Each scene shows the same named points in several views. A view is turned or mirrored, shifted and resized as a whole, has a little noise and may leave points out.

Scene 1
View 1
vab: [ 8 -8  5 -1  7 -5 -4 -1  2  8 -7  6 -6  1  0]
sufib: [ 5 -2  5  3  4 -7 -5 -3  6  6  1 -1 -6 -3 -8]
rovis: [ 1  1  9  3  7  4 -3  1 -3  6  2 -3 -2 -2 -4]
zeza: [-9 -5  4  2 18  3 -2 -2 -2  6 -2 -5  0  7  2]
kopu: [-2 -1  5  3  9 -1 -3 -1  1  6  1 -5 -2  0 -4]
Mego: [ 15  -9   7  -3   3  -3  -3   2  -2   9 -11  15  -8  -1   3]
gub: [-3 -1  7  2 12  4 -3  0 -3  6  1 -4 -1  1  0]
Dani: [ -2 -10   3   0  16  -1  -3  -2  -1   7  -7   3  -4   8   4]
gefoz: [10 -6  7 -2  5 -2 -4  1 -3  8 -8  9 -6 -1  2]
voti: [-9 -9  0  1 20 -2 -3 -5  4  6 -4 -3 -2 10  2]
Vop: [-2 -6  2  2 12 -4 -4 -3  4  5 -3 -2 -4  4 -2]
kasa: [-2  3  7  4  7  2 -3  0 -1  6  4 -6 -2 -2 -5]
View 2
gub: [-8 -1 -7 -3  4  5 -4  3  1 -8  7 -4  1 -4 -4]
zeza: [-5  2 -8  1  4  1 -2 -5  1 -9 13 -1  3 -4 -6]
Vop: [-12   2  -5   7   6   0  -1  -2  -3   1   5  -1   7   3   2]
kasa: [-13  -4  -6  -5   7   4  -2   6   3  -6   3  -6   0  -2  -1]
rovis: [-10  -4  -6  -5   4   6  -3   8   1  -5   2  -6   0  -3  -3]
voti: [-5  5 -7  7  5 -1 -1 -9 -2 -5 14  1  7 -2 -4]
vab: [-4  4 -5  5 -2  9 -8  3 -6  8  2 -2  5  1 -1]
Mego: [  2   5  -5   2  -8  14 -13   8  -9  13  -1  -3   3  -2  -3]
kopu: [-16  -4  -6  -2   9   2   1   4   2  -6   3  -5   2   0   1]
Dani: [-1  5 -6  5  0  5 -6 -4 -3  0 11  0  6 -2 -5]
gefoz: [ -2   2  -5   0  -5  12 -10   7  -5   8   1  -4   3  -2  -2]
View 3
voti: [  2  -7  18  12   3   6  -4   7   9  -4 -15  10 -18   5  -2]
zeza: [ -1 -12  13   9   1   2  -1   6   4  -7 -10  10 -13   8  -5]
gefoz: [  0   6  10   8  12  -9  -5 -10   2   7   0  -6   0  -2   3]
kopu: [  0   1   5   5   1  -2   1   5   9 -13  -1   2  -6   6   2]
rovis: [ -3  -1   3   2   1  -7   3   1   5 -11   3   1   0   8   0]
gub: [-2 -6  8  4  1 -3  3  3  3 -8 -2  5 -5  8 -3]
Vop: [  2   1  11  10   4   2  -3   3  11  -5  -9   2 -12   4   2]
sufib: [ 0 12  3  6  3 -1 -4  2 17 -9  0 -6 -4  3  8]
Mego: [  0   9  10   9  16 -11  -8 -16   1  14  -1 -10   2  -6   5]
Dani: [  2  -5  17  12   8   0  -6  -1   5   5 -11   5 -12   1  -2]
View 4
gub: [-4  2 -3  3 -7 -5 -1  9 -2  2  6 -3 17 -5 -1]
vab: [ 2 12  2 -3 -5 -5 12  7 -2 -1  3 -2  8  0  4]
voti: [-6  6  3 -1 -4  1 -3 10  3 13  3  2 14  5  2]
Dani: [-4  9  3 -3 -6 -7  4  9  3  8  5  1 10  3  3]
gefoz: [ -1  10   0  -1  -8 -10  10   7  -1  -2   5  -3  10  -3   2]
Vop: [-1  7  1 -1 -4  1  2  8 -2  4  2  0 13  2  2]
kopu: [-1  3 -3  2 -5  0  1  8 -5 -1  4 -4 18 -3  1]
zeza: [-7  3  0  2 -6 -3 -4 11  2 10  6 -1 16  0  0]
kasa: [-2  0 -6  3 -6  0 -1  7 -6 -4  4 -6 18 -5  0]
sufib: [ 4  7 -3  0 -3  4  6  6 -8 -5  1 -4 14 -1  3]

In a view up to two points have been moved. Name them for each view, in the order of its rows, or write none.
view 1: none
view 2: Vop, kopu
view 3: none
view 4: gefoz
